Each row is a point on a tangle of strands that fork, close into loops and nearly touch. The rows are in no order.
Points whose rows are less than 5.93 apart are linked; no others are. Some points are linked to none.
Bol: [-0.42 -0.35  1.17  0.21  0.51  2.43 -0.11 -1.37  1.17 -1.29 -0.86  0.15
 -1.94  0.77 -2.11 -3.78 -1.48 -0.29  2.84  0.56  0.30  0.81 -2.07  2.38
 -0.23  0.09 -1.34]
nugo: [-1.91 -1.74 -4.10  0.55  4.36  0.99  0.82  0.48  0.31 -0.18 -0.09 -0.55
  1.74  0.52  1.93 -1.86  0.54 -1.51  1.00  2.24 -1.51 -3.40  2.08 -1.07
  1.54  1.98  1.51]
Zurat: [ 0.79 -0.90  1.45  0.34  0.06 -0.32  1.35  2.92 -0.40 -0.29  0.66 -2.29
  0.68  0.60 -0.30 -1.78  2.95 -0.53  1.13 -2.44 -0.36  0.43  2.51  0.73
 -0.75 -2.33 -4.38]
Danat: [-0.49  0.34 -3.74  0.45  1.07 -1.14  0.21 -0.48 -0.16  0.73  0.31  1.33
  2.96 -0.78  2.39  2.18 -0.33  0.20 -2.36  1.46 -0.57 -1.74  0.81 -2.72
  0.97  1.14  3.85]
musa: [ 0.95  1.28 -1.91  2.67 -5.41  0.67 -1.74  0.45 -0.34 -2.03  0.65  2.40
  0.30  1.70 -0.36  3.54  4.34 -1.99 -1.94 -1.41  0.04  2.93 -0.73  1.81
 -0.11 -1.94  1.70]
zat: [ 0.03  0.82  0.39  0.51 -1.68  1.15 -2.08  0.93 -1.08 -1.90  1.01 -0.73
 -1.16  0.22  0.56  2.19  2.52  2.41 -0.89  1.46  0.34  2.27 -1.66  0.43
  1.63  0.45  1.90]
gav: [ 0.31 -2.45 -3.04 -1.57  4.33 -1.88  0.98  1.69 -1.16  0.91 -0.19 -0.40
  3.02  0.26  2.95 -0.44  0.47 -1.96 -0.24 -1.29 -1.72 -3.97  3.18 -2.17
  0.51  1.79 -0.41]
febe: [-1.73 -2.07 -0.51 -0.37  6.27 -0.11  3.16 -0.76 -1.30  0.53 -1.04  0.55
  1.14  0.39  1.84 -3.51 -0.58 -0.72  1.89  0.25 -0.40 -2.56  0.78 -0.94
  0.50  1.06 -1.36]
peb: [ 0.00  0.95 -3.45  1.70 -2.53 -1.64 -1.53  2.41  1.46  0.54  0.66  0.27
  1.90  0.52  1.18  2.67  1.67 -2.13 -2.78  0.22 -0.92 -2.66  1.94  1.11
 -1.13 -0.15  2.01]
Vomi: [ 0.75  0.46  0.89  0.27 -1.62  0.91 -2.26 -1.20 -1.51 -0.29 -0.41  1.45
 -1.33  1.42  1.11  0.12  1.28 -0.73  1.05 -0.01  0.12 -0.44 -1.79  2.34
  0.53  2.84  3.08]
Kun: [ 0.65  0.75 -1.65  1.25 -4.04  1.53 -1.92  0.49  0.06 -3.56  0.68  1.30
 -0.07  1.89 -1.96  2.38  4.80 -0.42 -0.73 -0.86  0.29  4.90  0.19  0.98
  0.42 -1.43  2.49]
Puf: [ 0.84  1.36  0.49 -1.69 -3.67 -0.93 -1.98 -3.91  1.28 -0.31 -0.60  0.42
 -4.06  0.17 -2.78  1.26 -4.12 -0.13  0.88 -0.04  1.09  0.95 -2.12  1.03
 -1.24  0.14  0.41]
git: [-2.35  1.15 -2.19  0.84 -1.78  2.22 -2.44  0.32  2.33 -1.43 -1.00  0.10
 -2.27  0.57 -1.78 -1.80  0.32 -1.63  0.35  2.99 -1.45 -1.54  0.75  3.97
  0.04  0.99  1.22]
rivuk: [-0.82 -1.78 -1.54  0.22  3.54 -0.25  3.90  0.38  2.21  0.61 -0.87 -0.10
  4.07 -1.12 -0.80 -1.40  0.26  1.92  1.03  0.21  1.36 -1.05  2.18 -1.52
 -0.65 -2.11 -1.54]
Tiral: [ 0.45 -0.01  4.11 -1.07 -1.84 -1.80 -0.33  0.73 -2.56  1.88  2.03 -2.42
 -2.44 -1.01  0.99  1.88 -1.75  0.41 -2.02 -2.34 -1.60  1.11  0.66 -2.40
  0.16 -0.65 -3.57]
pumod: [ 1.82  0.65 -1.59  2.94 -4.12 -0.89 -0.59  0.18 -0.41  1.11  0.65  2.60
  1.12  0.80  2.72  4.27  1.93 -2.51 -3.15 -1.85  0.57 -1.28 -0.98  1.11
 -0.38 -1.14  1.46]
vut: [-1.67 -0.01 -1.91  0.68  1.84  2.45 -1.11  0.56 -1.39 -0.15  0.23 -0.26
  0.07  0.02  2.34 -0.56  2.96  0.47  0.33  3.38 -0.50 -1.29  0.12  0.06
  2.65  2.98  3.54]
peli: [-1.21  0.17  1.23  0.60  0.65  2.39 -1.17  2.36 -1.96 -1.40  1.12 -1.91
 -1.33  0.58  1.57  0.53  3.64  1.97 -0.62  2.24 -0.13  0.90 -0.99  0.22
  1.76  0.09  0.50]
mut: [ 0.99 -0.24  2.16 -0.33  0.14 -1.00  0.12  1.44 -0.78  1.16  0.78 -2.21
 -0.37 -0.54  0.28 -0.98 -0.24 -0.57  0.12 -2.08 -1.01 -0.89  1.31  0.17
 -0.49 -1.07 -3.57]
pegap: [ 3.96 -1.35  2.12  0.40 -3.22 -1.76  0.62  0.28 -1.94  2.32  1.70 -0.44
  1.67  0.31 -0.20  1.00  1.23 -3.70  0.36 -5.68 -1.36 -1.71  3.21  0.83
 -0.44  1.77 -2.48]
nam: [-1.50 -1.59 -2.66  0.22  5.42 -0.02  1.85  0.24  0.34  0.43 -0.23 -0.09
  1.58  0.26  1.49 -3.29 -0.94 -2.16  0.69  1.17 -1.24 -3.21  1.82 -0.31
  0.76  1.41 -0.63]
lus: [-0.47 -0.68  4.24 -0.30  3.25  0.81  1.26 -0.37 -2.49  0.35 -0.13 -0.29
 -1.83  0.31  0.55 -1.60 -1.50  1.48  1.77  0.21  0.92  1.69 -2.72 -0.80
  0.43 -0.38 -2.63]
Fotib: [ 0.28  0.53  2.08 -0.57 -0.93  1.16 -1.76  1.31 -0.50 -3.64  1.82 -1.67
 -3.24  1.00 -0.49  1.11  1.40  2.21 -0.47  1.10  0.04  4.13 -1.91 -0.61
  1.17 -2.06 -2.09]
vogor: [-0.33  0.66  4.20 -1.17 -0.84 -1.94 -1.00  0.50 -2.74  2.42  1.66 -2.62
 -4.67 -0.79  0.81  0.13 -2.55 -1.94 -1.84 -2.13 -1.92  0.13  1.19 -0.65
  0.17  0.83 -4.21]
zesu: [-0.90  1.67  0.97 -0.11 -1.29 -1.84 -1.83  2.43 -0.26 -1.05  1.93 -3.28
 -3.71  0.00  0.19  0.05 -0.79 -1.30 -2.68  0.58 -1.72  1.10  0.62  1.06
 -0.26 -2.21 -4.27]
Tiko: [ 1.39  0.90  0.14 -0.52 -3.76  0.32 -2.15 -2.48  1.42 -1.60 -0.14  0.75
 -2.25  0.88 -2.43  1.17 -1.57 -0.02  0.95 -0.65  0.42  1.86 -1.91  1.87
 -0.99  0.04  1.37]
luzil: [ 0.19 -1.34  0.41 -0.16  2.42 -1.77  2.92  1.47  0.99  1.25 -0.26 -1.03
  3.27 -1.32  0.18 -1.07 -0.35  1.14 -0.07 -0.85  0.34 -1.19  1.81 -2.23
 -1.06 -2.63 -2.72]
buke: [-0.05 -1.64  3.49  0.08  2.71  1.00  2.65 -0.10 -2.04 -0.47 -0.26 -0.62
  0.34  0.19 -0.24 -1.61  0.85  2.98  2.57 -0.79  1.54  1.51 -1.35 -0.62
  0.12 -1.69 -2.78]
taz: [-0.24 -2.57 -1.93 -0.05  2.85  0.20  3.77  0.06  2.33  0.06 -1.83  0.59
  4.54 -0.34 -1.37 -2.62  0.66  0.63  2.85 -0.71  1.25 -1.67  2.99 -0.49
 -1.13 -1.00 -0.85]
Zake: [ 1.56  0.34  2.77 -0.81 -2.32 -1.85 -0.34  0.74 -1.23  1.28  0.93 -1.90
 -0.51 -0.71  0.71  0.88 -0.26 -0.20 -0.84 -2.50 -1.01 -0.26  1.03 -0.94
 -0.54 -0.23 -1.89]
nifi: [-2.19  0.99 -0.34  0.64  1.16 -0.86 -0.08  1.92  1.31  0.19  0.68 -2.10
 -1.51 -1.16  0.87  0.37 -1.74  0.09 -3.27  3.21 -0.73 -0.65 -0.20 -0.31
 -0.32 -2.68 -2.68]
kozoz: [ 1.12  2.05 -1.35 -0.07 -4.23 -0.28 -3.14 -1.41 -1.47 -2.93  0.92  0.99
 -3.77  1.31 -1.22  4.82 -0.35  1.50 -2.03  1.26  1.34  3.14 -2.46  1.59
  0.34 -0.73  1.89]
peto: [-0.32 -2.54 -1.49  0.24  2.96  0.40  3.31  0.22  2.63  0.00 -2.12  0.87
  3.32  0.27 -1.64 -4.25  0.26 -1.27  3.83 -0.95 -0.01 -2.69  3.20  1.50
 -1.22 -0.35 -1.75]
Zozav: [ 0.38  1.63 -1.48 -0.51 -1.34 -2.90 -0.44 -2.51 -1.28  3.09 -0.67  2.52
 -0.80 -0.60  2.37  2.75 -2.67 -1.40 -2.68  0.16  0.43 -2.33 -0.64 -1.03
 -0.99  1.50  3.07]
giv: [-0.26 -0.75 -0.64  0.61 -0.29  2.36  1.23  1.55  1.82 -2.19 -0.24 -0.73
  1.58  0.60 -3.13 -0.35  3.91  1.88  1.04 -1.03  1.60  3.44  0.91 -0.52
  0.16 -2.81  0.14]
duga: [-2.30  0.05  0.27  1.75  1.66  3.72 -0.31  1.62 -1.48 -1.98  0.75 -1.40
 -1.25  0.64  0.04 -1.36  3.08  1.29  0.67  2.91  0.29  1.59 -1.52  0.90
  2.12  0.55  0.40]
Bur: [-2.71  0.30  0.89  1.93  3.61  1.09  0.46  1.78 -1.22 -0.22  0.95 -1.04
 -0.97  1.10  1.11 -2.54  0.30 -0.59 -0.68  3.37 -0.71 -0.13 -1.49  1.16
  0.19 -0.44 -2.91]
Bik: [ 2.11 -0.73  0.02 -0.89  0.65 -3.79  1.28  0.68 -0.41  3.03  0.44 -0.42
  3.59 -1.29  2.14  1.06 -1.09 -0.97 -1.24 -2.92 -1.20 -3.00  2.61 -3.12
 -0.95  0.64 -0.87]
Lufaz: [-0.27  0.81 -4.13  1.17 -1.11 -0.19 -1.17 -2.62  0.50  0.56 -0.82  3.03
  1.70 -0.38  0.86  2.29 -0.45 -0.81 -0.86  2.37  0.33 -2.07 -0.72  1.21
  0.45  2.43  5.35]
Mafor: [ 0.20 -0.14  2.75 -0.65  0.59 -0.69  1.49 -0.33  0.47 -0.15  0.86 -1.45
 -1.19 -0.67 -1.65  0.42 -3.52  2.14 -0.05 -0.29  0.67  3.05 -1.81 -2.58
 -0.75 -3.01 -4.41]
Tol: [-0.20  0.38 -1.77  1.29 -2.79  2.55 -1.32  1.51  1.16 -3.96 -0.25  0.20
  0.57  2.25 -3.34  0.64  5.79 -0.64 -0.09 -0.60 -0.38  4.82  1.49  0.75
  0.43 -1.25  1.53]
nulig: [-0.30  0.36  2.90 -2.34  1.72  0.53 -0.04 -2.62 -1.60  2.64 -1.28  1.54
 -2.84 -0.24  0.52 -2.53 -2.80 -1.29  1.77 -1.15  0.01 -0.90 -1.35 -0.52
 -0.27  3.02  0.58]
vogip: [-1.75  0.97  1.23 -1.27  1.21 -1.46 -0.35 -0.55 -1.45  1.62 -0.36 -0.14
 -2.67 -1.01  2.26  0.91 -2.79  0.98 -3.02  2.02 -0.96 -0.83 -0.62 -2.06
 -0.01  0.47  0.43]
batu: [ 0.42 -0.31  2.28 -0.64  0.29 -0.72  0.91  0.60  0.18 -2.01  0.97 -1.30
 -0.61 -0.22 -1.76  1.16 -0.97  3.21 -0.22 -0.86  0.96  4.56 -1.28 -2.82
 -0.13 -3.94 -3.99]
Bel: [-0.43 -0.36  0.86 -1.32  3.50 -0.29  2.41 -2.07  0.89  1.73 -1.60  0.89
  1.39 -1.35 -0.20 -1.49 -3.35  1.41  0.92  0.15  0.84 -0.06 -0.78 -2.70
 -0.35 -0.02  0.00]
vum: [ 0.24  0.34  0.12 -0.12 -1.03 -0.09  0.47 -0.75  2.74 -0.33 -0.01 -0.69
  0.48 -0.96 -2.89  0.10 -1.95  1.75  0.11 -0.47  1.19  1.63 -0.72 -1.00
 -0.71 -2.83 -0.58]
vasap: [-1.99  1.00  1.18 -0.66  0.68 -0.94 -0.35  0.71 -0.30  0.32  0.29 -0.89
 -2.15 -1.78  0.79  1.35 -2.63  1.76 -2.31  2.32 -0.18  0.36 -1.09 -1.71
 -0.04 -1.58 -1.10]
rerav: [-0.12  0.59  1.86 -2.22  0.28  0.35 -0.94 -3.04 -0.02  1.19 -1.26  1.01
 -2.82 -0.21 -0.79 -1.67 -3.39 -0.13  1.81  0.02  0.97 -0.51 -2.41  0.66
 -0.57  2.35  1.42]
gefe: [ 2.15 -1.04  2.84 -0.99 -0.14  0.51  1.01 -1.38 -0.37  0.73 -1.28  0.24
  1.10  0.52 -0.90 -2.20  0.72 -0.21  3.63 -3.27  0.35 -0.20 -0.10  1.18
 -0.85  1.47 -0.46]
Pasag: [ 2.08 -0.06  0.51 -0.33 -0.25 -0.13  1.04 -3.29  1.09  1.02 -0.96  2.38
  3.12 -0.95 -1.68  0.77 -1.82  2.03  1.92 -1.90  2.15  0.78 -1.93  0.09
 -0.43  1.06  3.12]
zusun: [ 1.74  0.20 -2.11  2.09 -2.85 -2.04 -0.09 -0.67 -0.39  1.87  0.25  2.78
  2.48  0.14  3.04  3.43  0.63 -2.25 -3.12 -1.43  0.41 -2.21 -1.10  0.01
 -0.41  0.20  2.27]
Ton: [ 0.61  1.14  2.31 -2.22 -1.67 -1.52 -0.59 -2.84  0.66  0.56  0.34 -0.07
 -4.34 -0.85 -2.54  0.87 -5.55  0.54  0.47 -0.53  1.02  1.73 -2.44 -0.96
 -0.56  0.22 -0.90]
robof: [-1.04  1.53 -3.50  1.30 -2.49 -0.94 -2.19  2.18  2.59 -0.26 -0.06 -0.91
  0.35  0.00 -0.34  0.69  0.68 -1.91 -2.45  2.21 -0.88 -1.69  2.28  2.33
 -0.97 -0.20  1.10]
lufon: [-1.79  0.68  0.19  0.27  0.18  0.76 -0.48 -0.99  2.19 -0.60 -1.06 -0.02
 -2.69  0.67 -2.10 -3.75 -2.66 -2.66  2.03  0.73 -0.60 -0.53 -0.95  3.45
 -0.92 -0.44 -2.13]
Nunu: [-0.45 -1.85  1.03  0.09  4.97 -0.13  3.65 -1.60 -1.09  1.10 -1.12  0.82
  2.09 -0.55  0.83 -2.58 -1.44  1.37  2.55  0.02  1.25 -0.57 -0.31 -1.38
 -0.34 -0.35 -1.85]
dezu: [ 1.92 -0.51  3.10 -1.13 -1.47 -0.25 -0.59  0.44 -1.10 -2.44  2.06 -1.59
 -2.56  0.11 -0.70  1.75  0.19  2.12 -0.11 -1.01  0.09  4.64 -0.92 -2.41
  1.00 -2.01 -3.09]
did: [-0.78  0.59  0.21 -0.89  0.57  1.24 -1.21 -2.47  0.72  0.20 -1.58  1.26
 -1.73  0.01 -0.80 -1.52 -2.18  0.61  1.49  2.00  0.96 -0.50 -2.42  1.42
  0.34  2.39  3.22]
midu: [-0.04  1.50 -0.43  0.27 -3.16  0.74 -2.73  0.01 -0.65 -3.05  1.35 -0.69
 -2.78  1.23 -0.99  3.39  1.43  2.10 -1.37  1.93  0.72  3.31 -1.90  0.53
  1.23 -0.10  1.67]
gudoz: [ 0.28  0.57 -3.11  1.16 -0.98 -0.04 -0.16 -2.73  1.43  0.68 -0.81  3.03
  2.45 -0.74 -0.73  2.01 -0.83  0.50 -0.28  1.04  1.36 -0.57 -0.89  0.53
  0.60  1.13  4.95]
dad: [ 2.38 -0.98  4.13 -1.08 -0.29 -0.13  0.98 -1.23 -2.32  1.85  0.16 -0.55
 -0.13  0.20  0.62 -0.90  0.31 -0.05  2.18 -3.49  0.35 -0.32 -0.03 -0.79
  0.04  1.66 -1.21]
nos: [-0.39  0.31  0.17 -0.81  1.44 -0.52  1.41 -1.20  2.22  0.92 -0.57  0.31
  1.47 -1.72 -0.81 -0.42 -2.83  1.96 -0.13  0.78  1.20  0.02 -0.98 -1.89
 -0.58 -1.15 -0.34]
pegut: [-1.56  1.66 -1.69  0.11 -3.02  0.68 -2.35  1.53  1.61 -1.93  0.65 -1.99
 -2.42  0.59 -1.46  1.39  1.32  0.19 -2.16  2.75 -0.18  0.88  0.17  1.57
 -0.17 -1.79  0.42]
Los: [-0.86  0.04 -0.58  0.10  0.58  1.75 -1.70 -0.25 -1.31 -0.48 -0.55  0.60
 -0.63  0.86  1.99 -0.81  1.72 -0.45  0.82  2.09 -0.79 -1.56 -0.75  1.66
  1.32  3.33  3.63]
lizi: [-0.82 -0.01 -1.36  1.03 -1.43  3.07 -0.26  1.93  1.74 -3.75 -0.51 -0.69
  0.75  1.63 -3.51 -1.38  4.60  0.26  0.52 -0.18  0.34  4.36  1.67  0.35
  0.31 -2.01 -0.19]
kap: [-0.85 -0.10 -1.52  0.86  0.46  0.53  0.85  1.42  2.69 -0.25 -0.29 -0.53
  2.52 -0.81 -1.45 -0.41  1.12  1.02 -0.50  1.30  0.66  0.16  1.16 -0.99
 -0.33 -1.32  1.02]
zasu: [ 0.57 -0.22  2.56 -2.18  1.46 -0.78 -0.61 -1.48 -2.86  2.55 -0.88  1.07
 -1.56 -0.14  2.60 -0.96 -1.20 -0.79  0.45 -1.48 -0.38 -1.42 -0.44 -1.50
  0.37  2.78  1.59]
Zoze: [-0.14  0.95  0.28 -0.64 -0.12  1.07 -1.24 -0.19 -1.92 -0.53  0.79  0.40
 -0.95 -0.85  0.35  2.17  0.44  3.23 -0.63  1.88  1.10  1.35 -2.72 -0.27
  1.54  1.71  2.80]
fovu: [ 0.30  0.23  2.85 -1.87  0.23 -0.64  0.91 -2.06  0.82 -0.10  0.76 -0.49
 -3.15 -1.55 -2.61  1.11 -5.51  1.77  0.70 -0.65  1.38  3.38 -3.08 -2.70
 -0.42 -1.33 -3.15]
Fam: [ 1.06  0.91 -0.05  0.31 -2.78  0.56 -1.95 -2.17 -0.90 -0.92 -0.47  1.98
 -1.03  0.75 -0.55  1.71  0.01  0.52  0.72 -0.29  0.89  1.19 -3.00  2.41
 -0.07  1.67  3.36]
leb: [ 0.70  0.67 -2.68  3.30 -4.51  0.24 -0.89  1.33  0.45 -0.79  0.58  1.95
  1.16  1.22  0.67  4.07  3.86 -1.66 -2.86 -0.85  0.52  0.48 -0.53  1.52
 -0.18 -1.71  2.05]
vubaf: [-0.54  1.50  0.45 -2.12  0.56 -2.90 -1.13 -1.38 -1.99  2.91 -0.63  1.80
 -1.65 -1.30  2.76  1.63 -2.93 -0.28 -2.75  0.02 -0.60 -1.83 -0.05 -2.80
 -0.52  1.84  2.34]
dopan: [ 0.28 -0.78  1.69  0.53  0.33  0.82  0.96  2.56 -0.84 -1.31  0.51 -2.04
  1.05  0.88  0.02 -0.42  3.88  1.49  0.66 -1.26  0.40  1.16  1.28  0.16
 -0.05 -2.31 -2.30]
vifu: [ 1.20 -0.15 -2.16  1.48 -0.56 -1.26  0.25  0.25  0.28  1.33 -0.14  1.93
  3.92 -0.26  2.37  2.29  1.21 -0.54 -1.23 -0.44  0.36 -1.69  0.47 -1.33
  0.00  0.87  3.42]
Vof: [-3.16  0.37 -0.36  1.45  2.98  0.63  0.57  1.75 -0.37 -0.15  0.59 -1.40
 -0.46 -0.50  1.49 -0.80 -0.39  0.04 -1.83  4.09 -0.62 -0.18 -0.41 -0.47
  0.47 -0.96 -2.28]
Kefas: [-2.68  0.96 -1.48  0.74  0.50  2.21 -1.01 -0.35  2.18 -0.89 -0.65  0.03
 -2.49  0.38 -1.20 -3.37 -1.53 -1.82  0.90  2.66 -0.85 -1.49 -0.29  3.78
 -0.10  0.82  0.22]
donov: [ 1.29  0.11 -1.26  1.27 -4.88  1.21 -1.63 -3.13  2.09 -1.15 -1.55  3.94
  1.29  1.47 -2.95  1.51  0.21 -1.79  1.98 -2.69 -0.27  2.84 -1.71  3.61
 -1.56 -0.64  1.61]
Tun: [-0.22  0.34 -0.89  0.29 -0.53  0.99  1.01  0.82  3.07 -1.09 -0.45 -0.90
  1.84 -0.10 -2.83 -0.64  0.60  0.94  0.32 -0.32  1.20  1.48  1.01 -0.12
 -0.73 -2.69 -0.27]
naf: [ 3.38 -1.52  3.42 -0.73 -1.73 -1.18  1.07 -0.88 -2.74  2.05  0.45 -0.62
  0.57  0.62  0.36 -0.58  1.71 -2.22  2.30 -5.05 -0.46 -1.29  2.18  0.60
 -0.19  2.62 -1.64]
far: [-1.19  0.16  0.21 -0.56  2.46  0.94 -0.15 -0.24 -1.65  0.63  0.05 -0.12
  0.68 -1.58  1.94  0.92 -0.39  2.87 -0.79  2.10 -0.02  0.15 -1.38 -2.12
  1.47  1.23  2.67]
rap: [-2.48  0.56 -2.16  0.42  1.16  2.38 -0.31 -1.63  1.65 -0.48 -0.55  0.90
 -0.80 -0.21 -0.98 -2.27 -1.71  0.26  1.25  3.45  0.26 -0.83 -0.95  1.53
  0.95  1.57  2.16]
fegis: [ 1.38 -1.41  0.77 -1.07  1.62 -2.69  3.04  0.65 -0.19  2.48 -0.54 -1.07
  3.41 -1.59  0.78 -0.63 -0.63  0.44  0.23 -2.57 -0.14 -2.42  2.87 -2.48
 -1.06 -0.97 -2.60]
dem: [ 1.28 -0.77 -1.88  0.13  0.67  0.08 -0.39 -0.67  0.94  0.79 -1.50  1.72
  2.26  0.78  1.02 -1.33 -0.33 -2.05  1.60 -0.11 -0.99 -2.92  0.88  0.98
 -0.15  2.53  2.92]
bipe: [-1.86  1.79 -0.02  0.47 -1.43  0.17 -2.40  2.61  0.35 -2.32  1.79 -2.86
 -3.61  0.36  0.15  0.47  1.38 -0.33 -3.06  2.31 -0.64  1.10  0.06  1.04
  0.20 -2.53 -2.37]
Pupur: [-1.21 -0.39 -3.20  1.34  0.67  1.24  0.32  1.88  1.85  0.10 -0.05 -0.08
  2.69 -0.46  0.10 -0.01  2.76 -0.21 -0.27  2.17 -0.30 -1.46  2.40 -0.83
  0.55  0.50  2.04]
Kofig: [ 1.15  1.20 -1.14  0.12 -3.56  0.25 -1.94 -2.71 -1.37 -1.55  0.14  2.49
 -2.52  0.43 -1.19  4.52 -1.06  1.58 -1.20  0.56  2.20  1.87 -4.08  2.11
  0.09  0.36  3.02]
bafab: [ 2.08 -1.03  0.85 -0.77  1.29 -1.27  1.75 -0.96 -1.60  1.80 -1.05  1.05
  3.64 -0.45  1.55  0.50  0.94  1.84  0.84 -2.27  0.95 -0.95  0.48 -2.37
  0.35  0.65  1.42]
gis: [ 1.52  0.77  1.02  0.02 -3.51 -3.00 -0.76  1.11 -0.02  0.80  1.92 -1.52
 -0.60 -0.47  0.87  2.01 -0.34 -0.87 -2.47 -2.36 -1.21  0.15  1.03 -0.80
 -1.10 -1.41 -1.39]
Begi: [ 2.38 -1.03 -0.07 -0.85  1.34 -0.20  2.74 -2.13  0.57  0.85 -1.68  1.96
  4.31 -0.78 -0.32 -0.26 -0.63  2.72  2.04 -2.07  1.79  0.00 -0.25 -1.18
 -0.13  0.46  2.36]
lutil: [ 1.07  1.07  0.05 -0.40 -3.44 -1.64 -1.63  0.52  1.94 -1.33  1.01 -1.62
 -0.63 -0.04 -1.35  0.90 -0.34 -0.82 -1.17 -1.25 -0.75  1.51  1.26 -0.01
 -1.42 -2.34 -1.42]
Sebe: [ 0.35 -1.26  0.00 -0.91  2.82  0.60  1.66 -0.59 -1.38  0.89 -0.44  0.59
  2.65 -0.80  2.00  0.11  0.74  2.45  0.41  0.36  0.20 -0.79 -0.23 -2.49
  1.24  1.08  1.72]
vuvur: [ 0.31  1.13  2.54 -0.74 -0.78 -1.15 -1.88  2.17 -1.80  0.79  1.75 -2.94
 -4.44 -0.59  1.33 -0.54 -0.87 -2.55 -1.85 -0.84 -2.12 -0.50  1.00  1.42
  0.12  0.39 -4.18]
fode: [ 0.20 -1.01  1.63  0.23  1.37  0.55  1.65  1.82 -0.79 -0.38  0.40 -1.45
  1.13 -0.08  0.64 -0.38  2.01  2.61  0.71 -0.31  0.40  0.69  0.11 -1.13
  0.24 -1.18 -1.80]
zuba: [ 1.16 -1.37 -2.04 -0.92  2.49 -3.28  0.95  0.99 -1.02  1.81 -0.06  0.04
  3.03 -0.47  3.57  1.05 -0.09 -1.53 -1.66 -1.49 -1.87 -3.38  3.08 -2.79
  0.00  1.18  0.74]
fazar: [-2.04  1.45 -2.82  1.20 -2.41  1.38 -1.95  1.88  2.54 -1.70  0.19 -1.15
 -1.43  0.48 -1.73 -0.86  1.93 -1.18 -1.27  3.16 -0.68 -0.22  1.81  2.70
  0.04 -0.80  1.07]
Fetik: [-0.81  0.06  4.02 -1.40  1.52  0.42 -0.07 -0.29 -2.49  0.58  0.52 -0.25
 -3.47 -0.74  0.21  0.47 -2.50  1.87  0.41  0.20  0.45  2.04 -3.16 -1.81
  0.60  0.32 -1.96]
ganog: [ 0.50 -1.12 -1.27 -0.74  1.06 -0.42  0.82  1.90  1.64  1.16 -0.98  0.17
  1.49  0.01 -0.79 -3.80 -0.41 -3.71  2.24 -1.53 -1.65 -3.66  3.23  3.22
 -0.66  1.14 -2.49]
kidi: [ 1.69  0.34 -1.44  0.69 -1.61  0.08  0.61 -3.04  1.01  1.01 -0.91  3.94
  2.77 -0.93 -0.55  2.05 -1.50  0.78  0.03 -1.35  2.41  0.22 -2.57  0.49
 -0.42  0.95  3.90]
Mudaz: [ 1.22 -0.46  2.35 -0.94  0.46  0.97  0.76 -1.84  0.77  0.25 -1.19  0.05
 -0.41  0.26 -1.47 -2.87 -1.34 -0.64  3.67 -1.34 -0.04 -0.16 -0.50  1.09
 -0.40  0.54 -0.98]
datu: [ 0.16  1.65 -1.89  0.01 -4.19 -0.75 -2.90  0.87  1.92 -2.84  0.93 -1.01
 -1.82  1.07 -1.99  1.58  1.23 -1.03 -2.07  0.62 -0.92  2.13  1.27  1.19
 -1.12 -2.60 -0.18]
Gabol: [-1.41 -1.20 -4.82  0.82  2.51  1.10 -0.08  2.01  0.88 -0.39  0.54 -0.16
  2.46 -0.04  1.62 -0.42  1.73 -1.78  0.06  2.47 -1.55 -2.84  2.93 -0.36
  1.34  1.55  1.82]
moz: [-3.12 -0.48  0.31  2.17  3.38  3.24  0.88  2.32 -1.95 -1.20  1.16 -1.27
 -0.62  1.42  0.29 -2.11  2.88  0.48  0.85  3.87  0.41  0.96 -0.42  0.90
  1.26  0.11 -1.97]
Neze: [-0.67 -0.66 -0.15  0.43  3.12 -0.08  1.79  2.39 -0.02  0.28  0.07 -0.72
  0.29  0.56  0.17 -4.24  0.05 -2.77  1.33 -0.53 -0.83 -2.80  1.94  2.56
 -0.46  0.47 -3.78]
tafe: [ 0.64 -0.40  2.85 -1.76  1.82 -1.90  0.49  0.02 -2.99  3.12 -0.52 -0.07
 -0.46 -0.84  2.87 -0.09 -0.91 -0.78 -0.78 -2.25 -1.22 -1.72  1.08 -2.55
  0.38  2.24  0.00]
dok: [ 0.55 -2.63 -1.53 -0.78  1.88  0.52  1.39  0.64  2.10  0.15 -2.10  1.32
  3.11  0.71 -1.04 -3.55  0.59 -2.00  3.85 -1.63 -0.88 -3.17  2.72  2.07
 -1.06  1.85 -0.54]

A tip is a point with one link. Name the tips that can be reached along the links from each point below, in the order of the rows.
rap -> peb, pegap, Fetik, tafe
nugo -> Danat
Vomi -> vut, Fotib, Zozav, Lufaz
dok -> gav, Neze

A piece is two or more points that can be reached from each other along the links. Count, over all rows, the pieces, the separate loops (a circle has one, a figure eight two, a Y none), the forks (points with three links) and the tips (points with one).
pieces -> 4
loops -> 2
forks -> 7
tips -> 11
